Points, in no order, along strands that fork and pass close to each other.
Two points are linked if the straight distance between their rows is under 96.9. Some points are linked to none.
Z_153: 24,-19,-20,-24,46,-13,18,9,-14,4,16,3,-21,11,-15,-1,-1,-53,38,17
Z_14: 25,74,-4,64,32,-31,-28,-19,50,-15,-16,20,0,-2,-25,45,-20,-29,-5,15
Z_574: 5,20,2,16,33,-17,-36,-16,23,22,-19,27,8,-7,14,-10,36,-33,67,-18
Z_499: 22,7,13,-11,40,-3,-50,12,31,-5,24,1,19,14,-22,1,-46,-7,-9,-4
Z_583: 19,-3,-18,12,17,1,-6,-12,-2,19,36,-23,28,44,-16,-36,13,0,12,-3
Z_908: 26,-1,-19,25,41,8,-22,16,32,2,-41,-10,24,-16,-8,17,-33,32,5,-20
Z_558: -38,-11,-34,-30,-6,15,-5,24,30,22,-11,-22,-40,6,39,-16,-9,23,16,17
Z_99: -34,-37,11,-23,-31,-11,35,-15,-32,57,-17,0,-3,27,3,-1,-20,9,-20,-11
Z_473: -7,50,-12,22,57,21,-12,7,4,3,6,2,22,-27,-24,26,-34,-39,13,0
Z_216: -39,-25,27,0,20,24,-18,-7,9,26,-26,5,-2,27,-13,-5,-13,-16,29,19
Z_570: -70,-32,28,-43,-33,-31,36,4,-24,2,24,-8,-10,0,15,-8,-16,14,-54,23
Z_257: 0,-48,2,-5,-33,-16,16,15,-59,-11,41,-44,33,33,-18,-29,-12,19,22,4
Z_380: 8,41,-14,24,43,-20,-2,13,11,4,-6,-21,-5,24,-56,7,-20,0,-31,-1
Z_806: 5,12,9,-8,50,-9,20,28,1,-9,4,-6,4,-3,-29,-16,-16,-4,-60,-15
Z_212: -28,-34,6,-8,-24,-19,-9,-6,-11,22,4,12,23,-6,34,-26,16,37,-16,33
Z_373: -46,7,6,-22,-92,-10,8,-22,40,28,10,23,28,-45,71,13,18,28,-20,37
Z_115: -3,-38,27,-19,-5,29,-1,-10,-31,19,5,-24,9,-20,-24,-4,-35,12,-17,11
Z_832: 48,-34,-4,4,40,-18,10,12,-1,-20,-19,-30,24,8,-27,24,-29,16,-5,-11
Z_678: 9,-59,45,2,-37,-40,5,-5,-51,-56,25,-5,23,20,-45,-1,-33,29,-13,-20
Z_231: 10,-27,-10,0,-30,5,-31,-18,11,-7,-12,38,-14,-41,-21,-47,-20,12,17,11
Z_266: -45,-44,15,-18,-17,3,14,-9,-7,41,-55,17,-14,13,23,3,6,3,15,5
Z_445: -56,-38,2,-49,-63,-33,33,-21,-10,4,35,24,23,-12,51,17,-22,19,-42,38
Z_972: -28,20,19,27,52,-1,-34,-3,37,12,-31,15,12,20,-7,19,-3,-27,45,-1
Z_24: 14,-57,19,-50,-93,-18,16,-6,-57,-42,68,-27,7,21,20,26,-8,33,-18,-7
Z_895: 51,2,-6,17,54,-25,23,5,-41,-30,41,-20,16,26,-25,68,-21,-37,4,-8
Z_983: 30,-17,-7,23,20,-1,-38,-25,0,1,34,25,-32,-29,-30,-19,-28,-1,7,5
Z_389: -30,5,-19,14,3,20,-25,8,-19,18,-52,6,-29,-40,46,-7,59,51,32,9
Z_182: -7,27,3,-27,4,27,-22,11,30,-28,-52,21,-43,-21,10,-45,48,14,-16,-5
Z_58: -19,-32,10,-60,-93,-38,20,-25,-54,-1,75,-25,16,-6,30,38,-13,23,-10,34
Z_934: -15,-3,-9,-25,-10,11,-18,-19,16,-28,-37,36,5,-9,33,-50,42,24,-12,-6
Z_986: 16,21,-5,-12,40,43,-31,-16,33,-28,-38,-6,37,-2,7,-31,42,-11,23,-12
Z_441: -40,4,8,-26,-79,-9,-3,-45,20,28,-29,25,-9,-42,59,-10,28,29,-15,-2
Z_180: -9,8,-2,-10,-48,-20,-21,-16,21,51,-30,-9,-20,-11,37,-23,24,41,-3,-27
Z_685: 7,33,13,36,36,2,0,10,-26,8,57,6,17,-9,-32,40,-45,-50,16,21
Z_889: 11,-48,14,-21,-35,18,6,-5,-91,-8,52,-2,-4,-8,-31,13,-18,20,0,-19
Z_841: 4,-20,-29,-5,-53,-15,-10,-12,6,6,9,31,-42,-9,2,-48,13,25,3,42
Z_276: 30,38,-31,3,56,34,-21,-12,34,-40,-22,25,22,14,-3,4,8,-31,4,-1
Z_944: 41,-45,-12,-24,-11,-29,-9,1,-23,5,7,10,-25,20,-13,-5,-18,12,-17,16
Z_586: 13,30,-14,39,37,-2,-5,-13,19,46,-20,-38,-26,1,-6,22,22,-8,24,-11
Z_206: -20,-5,-9,19,-15,50,26,21,19,8,-29,7,-2,-35,9,-51,10,12,12,-20
Z_315: -18,23,28,-8,-43,-2,-3,-3,21,0,-26,4,-47,-16,69,-34,90,26,19,-31
Z_754: 12,-45,-2,33,1,10,35,26,-39,2,48,-38,0,22,-45,-1,-30,2,19,5
Z_761: 9,51,-25,37,26,19,31,1,24,-30,15,27,10,3,-11,46,-51,-81,21,40
Z_622: 13,29,-9,34,3,33,4,3,18,14,-52,-14,17,-39,-14,-23,12,1,30,-40
Z_317: 19,-46,27,-26,10,33,-10,-28,-71,18,35,-20,-5,-22,-32,13,-31,-22,13,-12
Z_959: -49,-9,-2,-67,-84,-34,44,-27,-24,-3,50,-8,19,-19,25,62,-19,11,-46,59
Z_641: 29,50,-23,53,34,-1,-27,-17,63,-8,-15,39,-32,-14,-5,24,-3,-29,27,-4
Z_614: 6,41,1,2,39,12,-38,5,44,-16,-78,14,-1,-13,-2,17,1,11,7,-28
Z_560: -3,-36,-3,4,8,9,-21,25,18,12,-34,11,22,-7,4,-9,-41,55,-8,-5
Z_222: -24,-10,-8,21,32,35,35,40,10,19,-9,21,4,-21,-14,-18,-14,-28,16,1
Z_152: 3,-60,4,-16,-2,-22,45,-15,29,9,-2,6,-14,15,36,-22,13,-2,-37,-8
Z_675: -39,-4,6,-49,-87,-24,-7,25,30,15,-18,21,37,-30,47,-16,-12,33,1,31
Z_577: 8,-55,38,-26,-74,-19,-6,20,-57,-58,59,-27,4,34,-20,6,-15,32,-10,-39
Z_791: -17,-5,-2,28,-16,-2,-28,23,31,6,-13,29,-42,3,20,-44,39,23,11,32
Z_497: 15,44,12,80,8,39,0,4,39,4,-44,-5,3,-16,-7,4,41,-1,41,-23
Z_83: 30,-17,38,-7,-26,41,3,26,-87,-24,50,-20,12,15,-59,33,-9,-4,-6,-45
Z_434: -25,-30,-14,-30,-10,-33,33,0,25,36,-14,19,-30,-12,72,-13,39,0,-19,8
Z_280: 5,-11,-9,-20,13,15,-22,-37,23,-41,-24,-10,23,5,-2,-46,13,14,2,-3
Z_28: 28,-32,38,26,-3,41,-4,38,-70,-41,87,-14,-4,31,-44,54,-11,-21,12,-19
Z_144: -15,-6,28,10,25,38,-20,9,1,40,-7,-16,-4,17,-35,11,-25,-4,-22,24
Z_348: 7,-15,7,-51,1,0,-13,5,-17,43,-18,-51,-3,-24,-4,-8,-15,19,-27,8
Z_300: 58,2,-17,-11,57,9,-3,-4,3,-14,6,9,33,27,-14,-3,14,-40,-24,12
Z_397: 10,2,-14,2,14,-5,-7,-7,6,56,-24,-30,-15,-16,9,-10,20,21,-5,-14
Z_345: -14,96,-13,38,50,21,-1,21,30,4,-28,25,26,-28,8,56,-33,-42,-10,-3
Z_568: -9,-6,-10,-3,-17,-1,38,5,23,21,-42,9,-31,-37,66,-24,72,3,1,-19
Z_599: -18,33,27,7,10,9,5,2,10,-29,-50,9,-26,-6,38,-28,91,1,41,-39
Z_992: 30,21,-26,11,43,-5,16,18,27,-8,6,8,-7,29,-16,26,-28,-60,33,27
Z_963: -6,-26,23,-24,-35,-20,7,-20,-39,3,48,-16,15,17,-8,-20,-7,28,-53,-25
Z_880: -33,23,15,8,23,-19,-17,-21,12,-2,-25,5,2,-28,17,-45,57,-16,41,-19
Z_109: -17,35,2,-3,-39,4,-18,17,25,18,-50,-14,-4,-13,36,-34,27,48,29,-51
Z_706: -12,7,-28,-14,-38,-1,-35,-25,-10,-15,-47,20,-11,-24,51,-22,61,52,18,18
Z_74: -30,-23,-5,9,-1,-20,-4,10,-8,-7,42,-16,17,27,-18,-49,-8,20,14,18
Z_161: -16,36,-4,61,18,2,-10,19,28,16,-34,-9,-44,-7,5,2,41,18,44,-20
Z_790: 10,82,0,29,45,26,-17,6,38,-15,-63,27,10,-22,12,49,17,-23,14,-21
Z_291: 21,31,-30,24,37,-10,-23,13,34,-4,9,32,-38,-22,-15,-21,-9,-14,15,2
Z_795: 30,-40,2,-8,36,-11,8,-27,37,10,-33,3,-17,25,12,11,2,-15,-11,-16
Z_642: 9,-16,26,22,27,22,6,30,-49,-15,70,-19,19,4,-46,27,-25,-33,16,8
Z_417: 47,8,13,12,46,7,14,-14,-50,-54,46,-6,9,44,-19,111,-17,-62,-16,-1
Z_799: -37,-33,10,-26,27,-23,30,23,-37,-13,16,-19,-20,6,-13,-6,-13,5,-53,5
Z_522: 8,-21,-8,-23,15,2,-12,-7,60,-15,-60,1,-38,15,40,0,18,13,7,-16
Z_187: 26,58,-1,34,1,24,49,12,-5,-36,55,5,28,18,-23,55,-63,-82,-15,30
Z_423: -22,-3,0,-36,-88,-33,24,-14,-33,15,40,-15,17,31,-3,-20,-1,37,-45,15
Z_292: 22,-27,-16,-3,57,-24,33,-5,-54,-39,26,-18,-15,9,-38,28,-10,-37,11,12
Z_306: -32,24,-25,-22,-84,14,30,21,32,1,-31,14,-20,0,43,-42,37,36,6,8
Z_444: -28,8,-36,-16,-99,-25,11,0,17,8,-7,27,-35,-17,32,-37,15,27,8,43
Z_728: 38,49,11,37,10,17,3,21,-32,-17,95,-8,28,9,-22,68,-50,-61,-7,8
Z_422: 15,51,10,52,32,-39,-10,-20,23,-11,13,-13,13,42,-52,42,-34,-26,-16,-7
Z_710: 33,-20,2,-4,-17,-2,-17,-18,-6,22,40,-11,34,11,-2,-53,10,23,-31,-17
Z_503: 44,46,-17,2,59,9,-4,6,1,-14,18,-17,46,48,-19,41,-5,-39,-29,21
Z_238: -11,3,-10,-3,20,-10,52,-15,-30,10,11,-32,16,19,-26,-17,-16,-12,-4,-52
Z_911: 7,14,-10,-16,30,12,-4,12,14,-2,-43,24,-20,-3,-24,-17,13,-2,-43,9

Follow the links from the first point to the second, and from the first to the third. Name the last point that the two ways share.
Z_586, Z_710, Z_795 => Z_115
Z_959, Z_276, Z_231 => Z_806
Z_570, Z_841, Z_503 => Z_806
Z_28, Z_622, Z_315 => Z_115
Z_317, Z_710, Z_908 => Z_642
Z_761, Z_963, Z_832 => Z_685
Z_348, Z_992, Z_790 => Z_685

Name the points in between on the shortest way along the links from the first point to the second, in order.
Z_963, Z_109 => Z_710 > Z_583 > Z_74 > Z_257 > Z_754 > Z_642 > Z_28 > Z_83 > Z_889 > Z_317 > Z_115 > Z_348 > Z_397 > Z_180
Z_522, Z_710 => Z_795 > Z_152 > Z_434 > Z_568 > Z_315 > Z_599 > Z_880 > Z_574 > Z_972 > Z_216 > Z_144 > Z_115 > Z_317 > Z_889 > Z_83 > Z_28 > Z_642 > Z_754 > Z_257 > Z_74 > Z_583
Z_417, Z_710 => Z_895 > Z_292 > Z_153 > Z_992 > Z_761 > Z_187 > Z_728 > Z_685 > Z_642 > Z_754 > Z_257 > Z_74 > Z_583
Z_24, Z_300 => Z_58 > Z_959 > Z_445 > Z_570 > Z_799 > Z_806 > Z_911 > Z_182 > Z_934 > Z_280 > Z_986 > Z_276
Z_317, Z_560 => Z_889 > Z_83 > Z_28 > Z_642 > Z_685 > Z_473 > Z_345 > Z_790 > Z_614 > Z_908
